Each scene shows the same named points in several views. A view is turned or mirrored, and shifted as a whole, has a little noise and may leave points out.
In the rows, zero is written as 128.

Scene 1
View 1
Fak: [111 109 129 135 129  79  95 142 126 143 137 115 116 144 131 124 127 137
 142 110 130 138 148 153 129 160 136 156 131 146 146 154 129 116 144  95
 153 135 109 137 130 127 147 110 158]
fozub: [115 112 122 134 127  82  96 133 127 144 139 114 124 151 137 135 123 140
 138 119 122 132 146 144 128 147 130 148 132 150 145 147 131 115 146  99
 147 127 109 125 130 130 147 110 148]
dif: [115  98 121 135 130  92 107 142 154 129 125 114 127 146 131 142 120 144
 130 124 123 129 147 140 137 148 124 125 141 138 133 148 122 117 147 100
 136 130 121 142 126 128 132  88 150]
munun: [118 104  95 117 142 109  94 119 128 134 127 128 147 142 139 141 125 146
 123 137 104 145 130 148 131 111 120 137 153 161 128 108 140 119 143 123
 119 145 128  91 109 133 126 123 151]
Zuv: [136 102  94 131 132  99 109 119 146 114 132 117 147 153 141 163 108 145
 119 133 101 139 126 121 137 123 116 132 153 155 135 124 143 129 160 114
 133 122 122 125 134 138 139  96 140]
dirip: [120  96 116 133 129  92 109 139 153 123 124 117 128 144 128 142 119 141
 129 123 121 136 144 137 137 147 118 130 145 139 136 145 128 124 150  99
 140 128 124 146 127 128 133  85 150]
dez: [127  89  96 120 142 106 104 134 151 116 117 126 138 136 128 141 120 142
 122 129 116 149 127 144 141 131 116 133 159 145 129 123 133 132 149 111
 131 148 139 132 117 126 121  98 158]
Faz: [102 102 124 119 141  95  87 141 127 158 124 127 122 133 130 113 138 141
 139 121 131 141 150 171 127 142 131 146 138 146 131 140 122 111 128 108
 132 151 126 109 101 120 126 122 168]
kunuv: [119  95 113 137 125  98 121 139 174 112 121 115 134 150 129 160 109 146
 119 136 115 130 142 124 143 135 113 107 153 133 128 142 126 123 152 106
 128 119 128 148 125 136 126  68 136]
kese: [106  88 125 124 133 104 107 151 171 133 107 126 126 137 119 133 126 149
 127 131 131 133 154 150 139 141 120 107 149 126 121 145 113 112 135 104
 121 140 139 140 103 124 108  82 156]
buren: [120 111 122 145 119  81 108 129 145 133 138 107 128 160 140 158 110 147
 129 126 110 120 151 125 131 142 124 127 135 145 142 151 131 115 153  99
 139 106 102 133 139 139 149  86 133]
fovur: [107  77  97  99 156 125  94 140 156 132  99 141 141 121 116 126 136 149
 122 144 122 157 132 169 141 112 113 117 167 142 110 109 123 119 126 129
 104 176 159 102  79 118  89 112 172]
bok: [126 120 114 142 123  79 104 121 127 130 145 108 135 161 145 155 111 141
 128 124 104 129 137 125 129 139 128 145 135 158 149 138 142 122 159 100
 144 111 102 122 143 140 159 102 137]
zis: [127 100  77 106 153 122  93 105 125 128 124 135 163 138 142 151 125 150
 116 150  90 153 115 148 132  91 113 134 163 169 121  85 147 123 145 137
 106 153 137  73 101 136 118 134 152]
tata: [115 119 120 138 125  80  97 127 121 147 143 111 130 156 144 144 123 145
 135 122 111 129 149 139 125 144 130 147 129 154 147 144 137 113 150 100
 141 117 101 111 134 135 153 112 144]
guz: [113  88 112 123 137 104 105 140 160 127 116 124 133 138 126 140 125 148
 127 134 122 140 141 148 137 134 117 118 155 137 122 133 124 120 139 111
 122 142 138 129 108 128 115  92 154]
numem: [111  98 115 123 135  94  98 140 139 138 125 123 130 140 130 129 127 142
 136 124 121 143 144 154 132 143 123 138 144 146 133 137 126 117 140 108
 136 142 126 125 117 123 129 108 157]
tuz: [124 107 106 130 130  96 105 122 135 130 132 118 143 152 139 155 115 146
 124 132 103 135 134 136 135 127 120 132 145 155 138 125 138 119 153 113
 128 126 116 111 126 137 139 105 141]
duku: [131  88  85 108 158 100  86 138 115 118 124 129 136 119 124 111 130 128
 139 106 126 175 110 166 139 146 127 183 154 161 141 113 145 146 148 104
 155 179 145 136 121 110 133 132 187]
renug: [132  88  93 127 136 109 113 130 166 106 119 123 144 141 129 161 109 146
 115 137 109 140 127 128 146 121 109 113 163 140 125 121 135 131 157 115
 122 134 136 136 123 133 120  82 144]
View 2
Fak: [160 117  88 126 137 125 130 141 134 166 139 153 166 124 119 142 147 123
 118 137 129 147 144 129 125 137 129 141 118 142 129 125 181 129 134 141
 131 142 151 120 114 133 119 157 137]
dif: [137 116 109 135 111 133 139 156 129 151 129 138 149 122 125 136 138 129
 131 139 130 146 145 132 129 141 119 149 121 138 141 131 165 115 123 132
 127 140 150 127  87 140 108 149 126]
renug: [105 126 132 140  77 128 134 163 126 137 106 139 123 118 111 130 118 143
 146 151 135 140 125 132 150 140 121 144 129 129 134 125 137 108 105 118
 126 133 148 139  71 145  95 158 121]
guz: [118 126 113 144  99 131 124 159 123 147 134 129 130 122 120 134 121 136
 132 149 127 144 121 129 152 135 123 146 130 132 145 134 154 110 124 121
 125 144 146 126  83 141 104 135 133]
dez: [108 136 115 142  90 117 116 153 127 147 125 147 119 119 104 132 114 143
 136 158 130 143 109 127 165 137 134 133 127 127 131 124 144 119 118 115
 126 136 147 132  86 139 102 156 137]
dirip: [135 121 112 135 107 128 140 156 132 152 125 143 149 120 123 139 140 131
 131 144 135 149 140 127 132 141 120 147 120 136 137 132 161 118 123 135
 126 136 151 128  85 142 106 157 126]
zis: [108 127 106 126  86 114  84 146 118 142 112 138  92 125  74 115  85 144
 149 141 104 126  89 141 172 129 141 111 139 132 115  93 121 121 106  85
 129 135 145 140 111 117 100 144 148]
Faz: [147 122  81 134 135 127 105 143 122 164 157 137 142 124 114 135 123 128
 116 144 112 141 118 131 149 131 133 135 129 145 140 128 175 132 142 124
 127 152 150 119 117 123 118 126 153]
Zuv: [126 115 121 124  89 122 131 156 131 139  92 148 131 124 104 130 121 136
 149 133 127 140 136 136 135 139 130 138 125 133 118 105 136 114 103 114
 128 126 151 140  92 133  98 167 122]
fozub: [156 110  95 122 130 128 128 144 132 160 125 150 156 126 113 137 142 124
 126 129 122 141 145 134 120 139 127 140 121 142 125 116 166 127 124 130
 131 136 152 127 111 126 117 155 135]
kese: [120 120 113 152 101 141 133 166 116 147 144 120 137 120 133 135 129 134
 126 149 127 148 128 130 149 139 114 154 130 135 159 149 162 109 132 131
 124 151 146 121  70 145 106 122 132]
tuz: [138 111 107 120 103 124 123 151 129 143 108 143 132 125 103 129 123 133
 142 127 117 136 135 138 133 138 129 133 128 138 121 107 144 117 109 113
 130 130 151 134 101 123 104 155 131]
bok: [155 102 105 112 114 125 138 146 136 150  98 152 150 127 106 132 139 124
 143 117 124 140 158 137 112 138 126 137 119 142 115 101 153 120 109 124
 130 125 153 137 108 124 107 170 124]
tata: [163 102  94 114 130 128 129 145 131 156 117 145 153 129 110 132 138 121
 135 118 117 138 153 137 113 136 128 137 122 147 119 108 163 124 117 127
 130 134 153 130 116 118 113 152 134]
duku: [123 154  87 137 120  95  98 128 145 163 143 183 137 114  87 138 122 142
 112 183 137 149  94 117 174 131 157 117 112 123 116 119 172 145 138 129
 132 135 143 128 119 140 118 190 154]
kunuv: [120 116 131 140  88 137 148 168 126 139 108 132 138 122 129 134 133 134
 145 135 135 146 144 134 130 144 110 156 124 133 142 136 146 104 111 127
 127 136 149 132  66 147  99 148 113]
fovur: [ 97 145 106 152  92 126  89 156 113 147 155 123 102 117 103 128  94 147
 127 170 113 138  80 131 191 133 133 129 142 131 150 138 146 119 133 107
 123 154 142 122  86 139 107 116 153]
View 3
dez: [116 131 132 144 112 133 126 111 116 173 139 110 122 160 115 134 167 139
 119 137 123 139 130 137 121 131 138 153 124 158 134 124 134 127 132 151
 130 126 158 111 127 149 160 120 117]
buren: [133 166 124 124 128 145 124 127 125 160 142 131 141 166 122 148 135 107
 133 143 127 110 126 123 125 106 151 134 101 127 111 158 132 128 104 169
 107 121 125 117 145 147 154 109  94]
bok: [121 158 107 127 127 138 128 132 134 163 144 131 145 160 114 145 140 112
 145 136 120 113 138 136 137 114 144 136  97 133 115 143 121 128  97 164
  96 117 133 130 147 149 156 111  88]
fozub: [124 165 124 124 113 120 126 119 130 169 129 130 134 156 115 139 153 128
 133 136 126 113 143 139 132 115 147 138 106 120 136 150 136 142 101 157
 117 112 132 122 160 150 149 110  92]
tata: [121 163 115 121 123 125 128 130 134 166 133 133 141 154 112 139 148 118
 140 137 121 111 138 140 140 118 148 136  98 124 136 152 129 146  90 162
 115 109 128 123 159 147 150 109  88]
tuz: [114 144 113 134 128 140 130 133 126 166 143 124 137 156 114 138 154 116
 137 135 118 127 126 136 138 129 142 140 112 151 129 137 123 136 108 162
 116 117 141 113 135 146 159 117 104]
Zuv: [116 135 113 141 126 154 128 131 123 165 153 115 137 161 115 140 146 115
 135 137 118 131 124 132 130 128 140 142 110 161 114 128 120 120 116 163
 104 126 147 120 124 149 162 122 105]
dirip: [130 157 139 133 113 135 124 110 121 169 139 119 128 167 121 143 150 133
 117 145 130 121 132 128 115 113 146 147 115 131 120 145 143 124 126 157
 120 125 143 113 137 152 156 111 106]
zis: [ 82 105 105 150 134 147 133 144 112 174 146 108 128 143 101 117 184 124
 143 126 108 154 119 147 164 168 130 148 123 198 160 110 113 156 107 148
 137 117 164 104 119 139 164 135 124]
guz: [123 139 146 140 118 135 127 110 106 173 136 112 119 159 121 138 169 128
 106 140 128 133 120 132 123 125 143 149 130 150 138 142 143 137 124 154
 143 121 148  97 127 147 156 115 123]
duku: [101 125 121 147  83  95 125 100 138 187 124 107 121 146  98 123 181 187
 130 132 124 143 176 167 118 144 131 163 122 151 155  99 138 133 129 130
 124 109 174 142 148 165 159 126 103]
renug: [122 128 135 148 122 157 128 119 110 167 151 109 125 168 121 142 157 120
 116 143 125 137 115 126 119 128 138 149 124 167 114 128 131 116 137 159
 121 131 156 106 111 148 164 119 121]
Faz: [116 154 136 130 106 103 130 112 119 175 116 123 117 146 108 126 183 142
 118 133 125 126 145 149 137 127 146 146 122 126 169 148 146 166  98 146
 154 105 139 108 157 144 145 112 110]
dif: [132 160 141 132 114 131 124 112 118 165 135 121 127 165 120 142 153 124
 116 144 129 119 128 129 119 108 146 144 117 130 125 149 143 128 120 158
 127 122 139 112 140 150 155 107 108]
Fak: [127 168 131 123 102 106 127 108 135 171 124 130 131 156 113 137 159 142
 126 138 128 113 156 143 122 111 149 143 107 107 142 150 143 142 104 154
 122 111 132 129 163 154 146 107  91]
munun: [100 128 116 140 125 136 131 134 119 174 139 116 130 147 106 126 174 126
 133 129 115 139 126 143 152 147 138 147 116 168 152 125 123 153 105 150
 132 115 149 106 133 143 158 125 114]
fovur: [108 120 146 150 120 133 130 116  95 179 132 105 107 151 112 120 195 135
  99 134 122 151 112 138 138 147 137 155 143 174 167 126 140 163 127 142
 171 119 160  82 117 142 159 124 142]
numem: [122 150 137 135 111 120 130 114 120 173 129 118 124 157 113 134 167 137
 119 138 125 127 137 138 127 123 143 149 121 134 143 144 139 145 112 152
 135 115 144 111 144 149 153 111 109]
View 4
dez: [144 103 120 139 125 115  98 122 106 134 142 157 165 159  93 145 123 124
 151 110 122 142 131 132 111 144 149 134 113 118 130 119 123 119 155 130
 130 136 129 128 124 129 143 129 130]
buren: [117  95 124 105 126 128 139 123  98 127 141 123 144 133  97 127 133 127
 138 127 132 124 146 118  98 120 174 109 136  82 129 126 152  99 140 123
 121 112 134 129 131 136 104 130 136]
duku: [126 111 141 157 109 127  90  77  99 132 131 193 170 188 100 133 113 128
 161 106 116 142 104 131 110 160 131 101  96 150 123  95 112 164 146 102
 146 148 151 131 114 125 137 125 125]
fovur: [176 126 108 147 134 132  84 117 113 122 142 175 174 174 110 172 118 141
 169  99 116 168 126 133 141 164 124 156 103 115 113 111  90 109 153 141
 126 148 110 132 109 126 179 122 129]
dif: [130 101 115 116 123 133 121 123 107 127 141 138 149 152 100 135 132 119
 152 119 134 119 141 123 110 123 162 117 126  93 129 126 136 108 141 123
 121 122 138 129 119 121 130 128 131]
zis: [154 118 141 146 143 103 103 106  97 122 142 164 187 144  93 156 107 165
 137 107  91 200 121 124 119 179 137 140 112 116 106 104 107 114 161 144
 136 143  97 129 143 170 140 125 142]
dirip: [129 100 117 120 120 128 116 124 104 130 140 141 148 153  98 134 133 115
 149 117 134 119 139 128 108 124 162 119 123 100 132 124 137 113 143 123
 123 123 141 130 119 118 128 130 131]
Faz: [135 126 123 124 127 162 125  88 109 111 135 165 152 170 121 146 132 141
 162 112 129 138 125 110 125 145 138 107 116  94 107 110 103 122 124 115
 127 129 129 133 101 120 139 121 126]
fozub: [116 107 131 114 123 146 134  99 101 123 134 145 149 150 107 128 130 132
 148 122 127 125 133 112 104 132 160  97 125  94 119 114 131 119 129 111
 123 117 139 128 118 130 111 126 130]
Zuv: [131  96 135 127 129 101 115 126  96 136 144 139 166 136  83 132 120 132
 132 119 115 151 135 128  96 140 165 123 124 109 130 120 144 109 155 134
 129 126 125 128 142 149 116 133 138]
Fak: [114 107 128 115 116 152 132  92 105 120 136 152 144 162 112 129 134 128
 157 122 135 112 132 111 107 128 156  87 125  96 120 115 131 124 125 104
 125 120 148 128 107 117 115 125 126]
guz: [149 111 111 128 130 128 108 126 110 127 142 147 158 158 102 151 127 126
 157 112 129 137 140 128 121 138 152 138 119  99 123 123 121 105 148 134
 122 130 127 131 119 123 151 126 131]
numem: [134 109 122 125 125 141 117 107 107 121 137 155 154 159 107 141 126 128
 158 114 127 132 132 119 115 137 149 115 119 101 120 116 120 117 136 120
 127 126 133 132 115 126 135 125 130]
kese: [155 110  99 120 130 141 109 134 112 126 144 139 147 163 108 155 137 116
 166 112 140 122 145 128 129 128 155 144 122  90 128 130 119  97 139 136
 115 127 129 131 107 106 159 123 128]
renug: [148  96 116 132 130  98 103 140 103 140 145 140 165 145  84 144 122 120
 142 114 120 145 140 138 110 136 162 148 120 111 137 126 136 103 162 144
 125 134 125 129 136 135 143 132 136]
kunuv: [142  94 107 116 127 113 113 145 105 137 145 125 152 143  90 141 131 110
 147 118 134 126 150 132 108 121 169 138 127  95 139 133 143  91 153 138
 120 123 130 128 130 122 135 129 134]
munun: [143 116 135 133 136 119 114 106 102 121 141 161 171 148  99 148 117 155
 141 113 108 171 124 118 113 161 143 125 118 105 111 110 115 114 148 134
 131 134 110 131 131 153 131 125 135]
View 5
kunuv: [116 146 126 113 100 130 136 120 128 144 104 163 111 122 106 113 122 107
 150 150 141 135 128 137 168 124 118 164 125  97 128 138 129 105 146  93
 114 130 107 127 122 108 168 126 122]
dirip: [121 146 119 114 101 129 131 132 138 142 112 148 128 122 122 119 127 113
 139 141 138 125 136 135 154 116 118 149 134 112 123 137 138 119 142 106
 109 128 121 122 132 100 159 120 138]
fozub: [135 147 119 120 117 134 130 138 134 146 101 152 141 122 133 129 157 126
 127 136 146 117 135 123 138 102  96 131 141 137 134 141 147 126 138 130
 127 132 117 127 149 115 146 114 142]
bok: [123 144 129 121 118 132 122 117 127 152  86 134 134 111 119 126 158 122
 120 146 132 139 136 130 148 102 110 138 122 132 148 150 140 113 137 123
 134 127 112 123 162 120 146 114 138]
duku: [123 148 125 101  94 114 133 174 154 124 149 132 163  99 141 117 102 119
  93 139  91 109 128 146 135 110 127 114 135 167 110  95 122 124 131 123
 117 130 129  97 131  86 107 107 166]
buren: [121 143 123 120 115 134 127 113 127 152  86 145 125 120 116 124 157 117
 138 145 149 137 135 129 153 105 110 148 129 111 144 158 143 114 141 114
 125 128 114 128 154 119 164 120 133]
tata: [133 146 125 121 121 136 124 129 133 152  93 147 139 121 130 132 163 125
 125 139 143 123 136 123 141  99  95 132 135 137 144 146 147 123 136 132
 130 130 114 125 155 119 149 114 141]
dif: [124 147 118 113 104 130 133 134 136 144 110 155 127 125 124 118 133 114
 142 141 144 123 132 131 151 112 112 149 136 110 126 139 139 118 141 108
 112 129 119 123 131 102 160 121 136]
tuz: [126 143 136 117 112 130 130 132 124 147  95 157 132 110 113 122 142 122
 121 148 123 130 126 129 157 109 102 142 122 137 137 129 129 112 138 119
 136 133  99 122 137 120 142 119 127]
Faz: [147 150 117 112 108 135 135 172 143 131 124 173 150 128 142 125 136 126
 126 131 142  96 128 120 133 109  85 125 155 143 114 116 141 136 137 132
 116 136 115 126 122 105 142 114 141]
fovur: [140 148 139 105  90 129 148 186 135 118 143 208 137 117 121 110  91 122
 127 144 109  95 107 127 162 131  89 143 141 146  96  77 108 116 136 110
 121 142  91 119  74 104 132 121 115]
zis: [133 139 159 116 108 123 134 159 120 133 105 191 140  99 106 116 118 129
  97 160  87 121 106 126 168 119  86 138 112 175 128  84 104 102 131 126
 155 143  73 115 101 134 108 115 109]
guz: [129 148 123 109  95 133 142 153 134 132 121 184 125 127 119 115 115 113
 146 142 140 113 122 129 161 125 104 153 139 112 110 118 128 116 141 104
 110 134 108 126 104 102 160 124 122]
Zuv: [114 140 136 119 107 128 129 119 122 145  94 150 125 107 106 117 130 116
 119 155 114 141 125 136 166 113 116 151 110 131 139 131 124 102 137 109
 136 130 101 119 136 120 141 118 125]
dez: [121 144 132 108  95 125 137 149 137 133 121 161 132 110 118 111 109 115
 123 147 114 122 121 139 159 123 117 147 128 131 118 111 119 111 138 106
 119 132 109 114 116 102 136 119 130]
munun: [135 143 143 116 107 129 133 154 125 137 107 175 142 108 118 118 129 127
 110 152 110 117 115 126 157 114  90 133 125 155 128 104 119 113 135 125
 140 135  93 117 118 122 127 114 123]
numem: [133 148 118 111 105 132 135 154 140 136 122 164 139 123 131 121 129 121
 129 139 134 112 127 128 147 112 102 138 142 131 119 123 135 124 139 121
 116 131 115 121 126 104 148 117 138]
Fak: [134 149 109 114 109 131 129 146 146 145 116 140 146 125 144 129 148 122
 128 129 145 111 141 129 132 100 107 125 150 129 127 141 151 131 140 128
 113 127 133 122 152 100 152 113 157]
kese: [129 150 117 112  96 134 141 152 134 134 127 185 122 135 122 116 113 111
 157 136 151 110 125 129 156 125 104 155 148 103 108 124 134 119 143 103
 103 134 113 130 102  97 170 127 123]
View 6
kese: [154 114 120 131 115  99 120 108  71 144 116 146 163 109 104 139 128 131
 172 153 112 112 119 141  96 141 134  99 143 136 107 128 131 128 140 164
 172 135 127 140 119 111 130 127 144]
buren: [144 118 124 177 151 124 155 107 100 140 121 112 160 113 102 163 128 107
 172 136 118 131 124 150 122 130 125 133 105 130 121 116 149 109 130 147
 169 124 149 128 106 134 112 116 137]
duku: [159 104 153 143 106 119 153 114 147 160 143 154 184 130 135 128  74 121
 126 131 103  87 117 145  93 168 157 119 154  60 105 131  95 165 106 147
 143 148 131 109 130 147 112 132 128]
munun: [172  93 146 164 127 138 141 118 117 121 163 144 154 102 116 138 126 103
 136 126 115 129 107 149 100 167 152 116 135 103 110 134 129 136 108 149
 145 123 135 130 128 113 140 137 134]
bok: [147 113 132 188 154 134 165 109 124 139 132 112 163 116 110 161 119  99
 157 127 116 131 122 150 120 135 132 138 104 113 125 114 147 117 119 142
 159 122 152 121 108 142 112 120 131]
dez: [157 107 143 144 123 133 140 105 109 140 128 151 177 111 121 129 119 117
 150 139 111 112 114 145  97 152 140 119 138 104 108 139 118 134 126 154
 158 139 130 131 123 109 121 132 137]
Faz: [169 101 128 153 112  96 135 123 108 146 152 139 152 120 112 152  97 120
 145 137 113 113 117 144 103 163 151 100 148 104 109 116 132 151 108 151
 148 122 132 124 123 145 138 125 132]
fozub: [154 112 124 171 136 106 155 114 111 148 133 118 158 123 105 163 104 114
 162 133 114 118 123 148 117 143 136 121 123 115 119 109 144 132 117 146
 160 123 146 120 112 154 116 119 130]
zis: [184  83 160 164 128 161 136 120 128 110 179 159 158  91 126 124 136  95
 120 121 117 139  97 151  93 178 162 117 138  94 104 148 121 137 100 150
 133 124 128 134 139  91 151 146 135]
numem: [158 107 130 151 123 106 137 116 102 145 135 135 161 117 112 147 110 121
 155 140 113 112 119 146 102 150 143 111 141 113 111 120 131 138 119 151
 159 130 135 126 119 134 127 123 136]
dirip: [142 118 129 152 134 118 145 104 100 151 112 132 172 118 111 147 118 120
 168 143 112 113 122 144 108 137 130 121 125 119 113 126 131 124 133 151
 171 139 139 129 115 128 111 122 137]
Fak: [148 117 121 164 126  92 153 116 111 160 128 117 159 130 108 163  90 123
 162 136 110 107 127 145 115 142 136 117 129 109 118 104 139 140 118 144
 160 126 145 116 110 165 116 113 130]
tuz: [159 106 136 173 142 136 150 109 115 129 144 129 163 107 112 148 127 103
 153 127 117 129 118 151 110 148 140 128 118 113 116 127 138 123 116 148
 154 124 142 127 117 122 126 129 136]
kunuv: [143 117 131 151 139 133 138  96  86 136 106 137 176 105 110 140 141 117
 176 148 115 123 122 146 105 131 121 125 118 132 114 137 133 105 144 159
 176 140 139 138 113 100 117 124 145]
Zuv: [152 108 145 173 146 154 156 103 120 130 129 133 174 105 117 139 132 101
 152 129 115 128 112 149 108 143 135 137 112 110 117 139 130 115 123 147
 158 133 145 130 117 107 115 128 137]
dif: [147 117 126 154 134 111 142 106  94 145 118 130 167 115 105 149 119 121
 170 142 113 115 123 145 108 138 130 118 125 124 116 122 135 124 134 152
 169 133 136 129 114 129 116 119 137]
tata: [154 109 125 182 145 114 159 116 114 140 143 112 152 121 104 168 111 107
 157 128 115 125 122 150 119 144 136 125 114 118 124 107 150 125 112 142
 157 117 149 120 109 154 121 117 129]
renug: [149 110 145 148 137 149 140  97 103 131 121 149 184 103 118 127 142 112
 159 142 113 125 112 147  96 144 132 127 127 115 109 147 121 118 138 157
 168 143 133 139 123  90 120 134 143]

In a view up to two points have been moved. Name them for each view, in the order of its rows, or write -.
view 1 -> -
view 2 -> dez
view 3 -> fovur
view 4 -> -
view 5 -> fozub, guz
view 6 -> Faz
